A landscape with many peaks, sampled at points; each row gives a point and its height.
A climber steps from a point to the highest of its 2 nearest points, and stops where none of them is higher. Distance is the straight distance between rows; heights are no part of it.
j_151: -30 -21  20  -2 -37 -23 -19  50 -13  30 -13  31   4  -5  43  -4 -57  38 -23 -23  -7  (h 414)
j_474:   4  -3 -37  -5   3 -13  21 -43 -24   6 -11  -9  14   0  -7  19  -2   1 -16  17  11  (h 348)
j_25:   0  21 -14 -28   2  -4 -27 -13 -22  36 -46  24  -2 -25  12 -13 -11  32 -24  44  13  (h 100)
j_191: -16 -16  18  25 -24 -17 -29  27 -22  32  15   6  14  -1   3 -11 -34  -3   8 -49  -5  (h 588)
j_3:  -3  -5  21  22 -11  20   9  14  64 -28  13  -2 -17   8   7   3  30  -7  15 -15  -9  (h 278)
j_461:  15 -18  43  33   8 -35 -21  -8 -11 -61  -9  -4   5   6  14  27 -69  19  33 -13  -1  (h 426)
j_47:   0  29  -6  18 -19  14  30 -25   9 -65   9 -16  -1  23  13  10  12   4  32 -18  27  (h 626)
j_832:   4 -14  20  12 -10   3 -22  12  45 -25 -20  22 -24   2  17  -1  20  14  -9  16  10  (h 418)
j_35:  -6 -48 -39  28   9  -6  30 -22  10  -6   9 -21  -4  25 -14  38 -16  19 -21 -12   8  (h 268)
j_335:  36  27  35  -4 -16  10  18 -16 -15 -43  18 -25   7   7  -6 -10   9 -17  35  11  -4  (h 510)
j_568:   0   4  39   0 -15  -7 -28  14  22 -11 -29  18  -9  -6  16  -2  -9  26  13  19  -1  (h 463)
j_55:   0  24  41 -35  33  -2 -36  35  -4  41 -41  16 -17 -15   6 -25 -12  37  35  23 -36  (h 624)
j_974:   6  18  17  21 -22  13   2 -14   8 -37  19 -11  -3  17  -3 -14  16 -21  27 -20   9  (h 555)
j_350:   3 -12  -7 -22 -25  18   2  12  -2   8  34 -30  15   8  27   9 -34  28 -55  22  -2  (h 288)
j_815:  -4 -36  17  34 -11 -26 -27  11 -32   9  11 -11   5  16  -6   4 -58   3   6 -30  -4  (h 542)
j_872:  -5  39   7 -27 -10   7   6  13 -51   7  35 -30  31 -11   0 -28 -10 -25  -1 -22   1  (h 589)
j_903:   4  52  -2 -42  26  -2  55 -39 -39  18  30  -3  48 -10   0  -3  10 -35 -11  27  -8  (h 462)
j_520: -12 -26 -22 -20  22 -17  13  13 -15  62 -31  -1  11 -27 -27  15   9   1  -9   0 -15  (h 169)
j_112:   4 -52 -31  20  -4  -2   7 -13  -3  -6  16 -18 -13  34  10  24 -44  17 -41   0  23  (h 226)
j_184: -14  33   5 -46  36   5   3  56 -40  34  16 -19  21 -22   8 -17   6 -37 -37 -12  -6  (h 576)
j_396: -11  -1   2 -47   8  -8 -20  56 -21  57  -4   3   6 -22  10 -11 -22  19 -37  11 -14  (h 469)
j_703:  17 -16 -13  21  16   1  16 -23   6   6   5  -6  -9   7 -37  -1  36 -42  26 -10  -7  (h 273)
j_414:  -2  10 -39  12  -6  29  41 -26   8 -23  32 -35  16  23   1  25   2   6  -2 -11  -1  (h 386)
j_483:  -9  24   7 -57  47   0 -32  69 -34  55   4  -2   6 -21  10 -22  -8 -12 -40  11 -12  (h 518)
j_684: -22   7  13  42 -32  -3 -39   0   2  11  24  18  -4   9   1 -33   7 -28  10 -41  23  (h 587)
j_411:   0 -21  14   8  -6  22 -21  27  46  30  21   0 -13  -4   8  -9  14  -8 -36   1  -3  (h 246)
j_968:  -4  22 -44  17 -16  38  12 -15  47 -29  37  -2  -7  25  21   6  19   8 -31   5  15  (h 356)
j_898:   1 -53 -11  38   8   9 -26  -1  53 -29  14  25 -41  20 -25 -10  31 -23   4 -14  -4  (h 458)
j_36:  19  13 -12 -11   0  -1 -21 -20 -38  31  13 -11  13  -5  -8 -14  -5 -19 -20  20   6  (h 368)
j_247:  -3 -19  30 -16 -28  -1  12  33  -3 -24   9 -34  21  -3  29  19 -44  43  -9   1 -18  (h 328)
j_753:  -5 -23 -28 -13   0 -18 -14  -8 -33  50 -48  25 -10 -12   7   3 -26  39 -36  29  20  (h 123)
j_471: -26  -1  16   8   4 -30 -11   5 -37   9 -53  10  -7 -15  -7  18 -44  39  42 -18 -10  (h 402)
j_710:  24  -1  -4  -4  31   1   8 -20 -14  27   3 -12   7  -9 -35  -5  28 -37  11  20 -13  (h 243)
j_645: -10  13 -16  20  -7  18  54 -20  29 -49 -10   0  -6  18  -5  24  34   8  34 -21  12  (h 544)
j_935:   3   6 -17 -36  13 -16 -12  16 -53  48   5 -14  21 -15 -12 -10 -21  -8 -26   5 -11  (h 417)
j_266:   0  -5 -59  27 -10  42   6  -4  52 -45  48   6 -26  45  23  15 -16  25 -51   7  21  (h 304)
j_773:  -2 -33  18  38   0 -11 -32  12  53 -19 -12  38 -30   4  -7 -11  29 -15  16 -16  -6  (h 501)
j_721:  -1 -29  20  38  -5 -29 -11  -9 -22 -37   1 -13   6  17  -2  22 -51  11  18 -31  18  (h 481)
j_13:  -5  23  38 -33   4  -4   1  29  -6  -4 -49   4   1 -26  14  -2 -26  47  40  21 -35  (h 470)
j_141:   0  31  27 -38  17   1  -9  26 -10  35 -26  12  -1 -28   5 -14   8   9  16  13 -13  (h 710)
j_190:  -7 -39 -34   8   0  11  32   5   6  19  20 -34  12  10 -19  27  -9   2 -19 -21 -20  (h 315)
j_199:  25   5 -14 -10  12  -6  16 -38   7 -47 -42  15  -9   1  -3  12  27  13   6  42  15  (h 643)
j_882: -20 -24   3 -15 -17 -14 -21  54 -23  57   5  15   5  -4  19 -19 -43  22 -36 -14 -10  (h 436)
j_81:   2   9 -25  10  -1  40  12  -7  69 -58  24   7 -21  21  11   1  39   5  -8   6   9  (h 405)
j_653:   8 -26  14 -31 -31   5  -7  47  -3   2  14 -19  14   1  36   3 -48  44 -41  22 -18  (h 311)
j_674: -20  58  19 -45   3  11  17  43 -41   8  22 -16  23 -19  18 -28  10 -32 -10 -25   3  (h 621)
j_948:  -7  -4 -24  13   9  39   4   8  78  12  29  10 -27   0   3  -1  43 -12 -34   4   2  (h 344)
j_79:  -9  -8 -41  13   9  27  23 -10  46  19  29  -5  -9   8 -12  15  27 -11 -22  -7  -5  (h 299)
j_91: -26 -27 -30  -4 -18  -9  21  15 -23  31  18 -25  17   6  -2  14 -28  13 -26 -32  -5  (h 350)
j_986:  33  39  34 -16   3   9  25  -9 -35  -9  -1  -4   5 -13 -10 -19  18 -20  42  11   0  (h 478)
j_597:   6  14  54 -34  14   4 -34  56  15  20 -12   8  -3 -15  25 -15 -17  34  15  34 -38  (h 559)
j_564:   8 -20  40  21  11 -30  -5   3 -23 -36 -20 -22   8   0 -10  30 -49  16  51 -13 -29  (h 378)
j_298:  21 -21 -46  13  30 -14  23 -57  -1 -11   2   0   6  16 -34  15  24 -38  -5  25  -9  (h 422)
j_696:   4  -2   0   1 -14  24  23   2  40 -21  19 -21   3   4   8  12  19   7  -2   5  -9  (h 300)
j_156:   5  25 -19  -8  12  -6   0 -40  -7  28 -14  24   3 -12  -7  -9  38 -24 -12  26  19  (h 57)
j_27:   6   3  49 -19 -13  -2 -27  32   2 -13 -15  -3   4 -10  26   0 -34  45  12  26 -31  (h 511)
j_29:   4  10  20  27 -16 -19 -36 -23  -5 -71  -1  19 -18  18   6 -24   1 -16  32 -11  30  (h 457)
j_360:  35  -1   6  -2   2  15 -44 -14 -21  23  48 -20   1  -1 -15 -29  -2 -42 -28  20   4  (h 330)
j_409:   4  23 -13 -30  -3   1  -5 -22  -4  23 -18  12  12 -19  12  -3  14   6 -34  43  14  (h 80)
j_896:  -6 -12  45  19  -2  22 -22  34  60   6  25   4 -18  -4   9 -10  23 -21  -3 -10 -15  (h 260)
j_611:   9  22  55  20 -14  -7 -13   5   4 -31 -21  17  -2  -7   8  -9   1  -5  55  -9  -8  (h 373)
j_113: -17  10  -3  -8  15 -19  -1  -1 -29  47 -64  29  -8 -30 -19  -3  10  15  29  -3   2  (h 294)
j_835:  20  -9 -23   8  18 -13  28 -48   0 -28 -28   3  -5   7 -25  19  27 -12  20  13  10  (h 526)
j_379:  -2 -29 -50  34  -2  11   5 -14  23 -39  36  -6 -29  44  11  14 -24  13 -39  -7  27  (h 261)
j_961:  12  16  30  10  -2  -4 -10  -6   2  -2 -20  18 -13  -6 -11 -11  31 -14  38  -1   6  (h 347)
j_210:   9  -1 -23 -22  33 -19  22 -21 -38  49 -15  -2  23 -17 -34  10  12 -20   1  14 -15  (h 204)
j_671:  -5 -15  19  43 -10  -4 -33   1  27   5  14  16 -24   6 -14 -19  22 -36  14 -30   6  (h 546)
j_110:  13  17  39  34  -4 -25 -45 -16 -11 -39 -31  29 -18   5   0 -18 -13  -5  55  -7   7  (h 406)
j_922:  27  16   4 -27   3  11  29 -25  31 -24 -18   4   0  -8   7   3  39   2  -1  43  -3  (h 534)
j_39: -27  15  30 -12   5 -22   1  32 -11  15 -55  18  -2 -28   4   2 -24  30  53 -17 -33  (h 440)
j_82:  22  17  -9 -14   7  33  30 -17  63 -35  15   4  -5   5   9   1  52 -12 -11  36  -5  (h 465)
j_59:  -6 -20 -33  24   3   0  14 -18  22   5  -8   5 -11   8 -19  10  35  -9   2 -16  10  (h 307)
j_195: -11 -14 -14 -16 -14 -12  -7  32 -48  40  35 -25  18  -3  -8 -16 -34 -12 -31 -24  -9  (h 379)
j_526: -11  12  28  11  -2 -15 -16   3 -19  21 -43  31 -11 -14 -12 -12   5   2  55 -16   1  (h 322)
j_580:   2  62  -1 -51   1   9  32  -9 -56   8  27 -20  41 -18  12 -16   4 -25 -11   4   0  (h 545)
j_730:  20  27  -1 -37  24   7  23 -25 -11  19  16  -3  34 -13   7  -1  20 -26 -24  43 -10  (h 590)
j_720:   8 -19 -46  13  14  -5  10 -49 -11  25  19 -13  18  13 -26  11   0 -27 -28  12  -1  (h 329)
j_593:   5  10 -14  18  -6  -2  -8 -36   1 -86   8   0 -11  31   3  -5   2  -5  15 -13  43  (h 530)
j_514:  12   9  19 -10  -2  -4  25  -4 -35   4   1 -22  13  -7 -21   1   6 -17  36 -13  -5  (h 449)
j_658:  -8 -10  -5  13 -11  23 -22   9  69 -16   6  30 -39   3  14 -14  41   1 -28   9  16  (h 380)
j_940:  -6  -9 -16  13 -17  17  24 -13  28 -49  24 -34   1  26  15  28 -11  26 -10  -4  11  (h 336)
j_496:  -4 -17  41   2 -14 -19   5  17 -12 -38  -2 -22  24  -6  14  27 -51  31  24 -17 -29  (h 349)
j_181: -15 -57 -29  35  12 -14 -32 -10  33 -41  -9  43 -42  25 -13  -9  21  -6   2 -17  32  (h 404)
j_571:  -2  27  11 -48  27  12  17  14  -9  32  -8  -2  19 -26   7  -4  23  -8 -11  21  -7  (h 753)
j_769: -10  25 -56  25  -5  31  50 -23  30 -21  15  -4   3  23 -10  31  27   6   9 -16  12  (h 456)
j_240: -15  16  23  11 -22  -3 -35  20 -26  32  26  -3   6  -8  -4 -33  -5 -31   9 -37  11  (h 629)
j_916: -14 -32 -22  -6  -7 -17  -2   7 -13  51 -23  10  -2 -13  -6   9 -11  19 -24  -3  11  (h 145)
j_419:   0  21 -20 -20  -3   4  40 -25 -27  10  13 -19  31  -6 -10   5  10 -15   5  -1   2  (h 409)
j_623: -11 -46 -17  45   6 -18 -11 -12  15 -14 -15  17 -26  17 -31   8  17 -13  18 -30  15  (h 352)
j_539: -12  10 -20   1   5 -18   1 -36 -24  17 -68  31 -17 -23 -15   6  15  13  16  12  25  (h 262)

Where does a climber stop that starts at each point below?
j_539: j_47
j_653: j_240
j_896: j_47
j_471: j_571
j_623: j_240
j_350: j_240
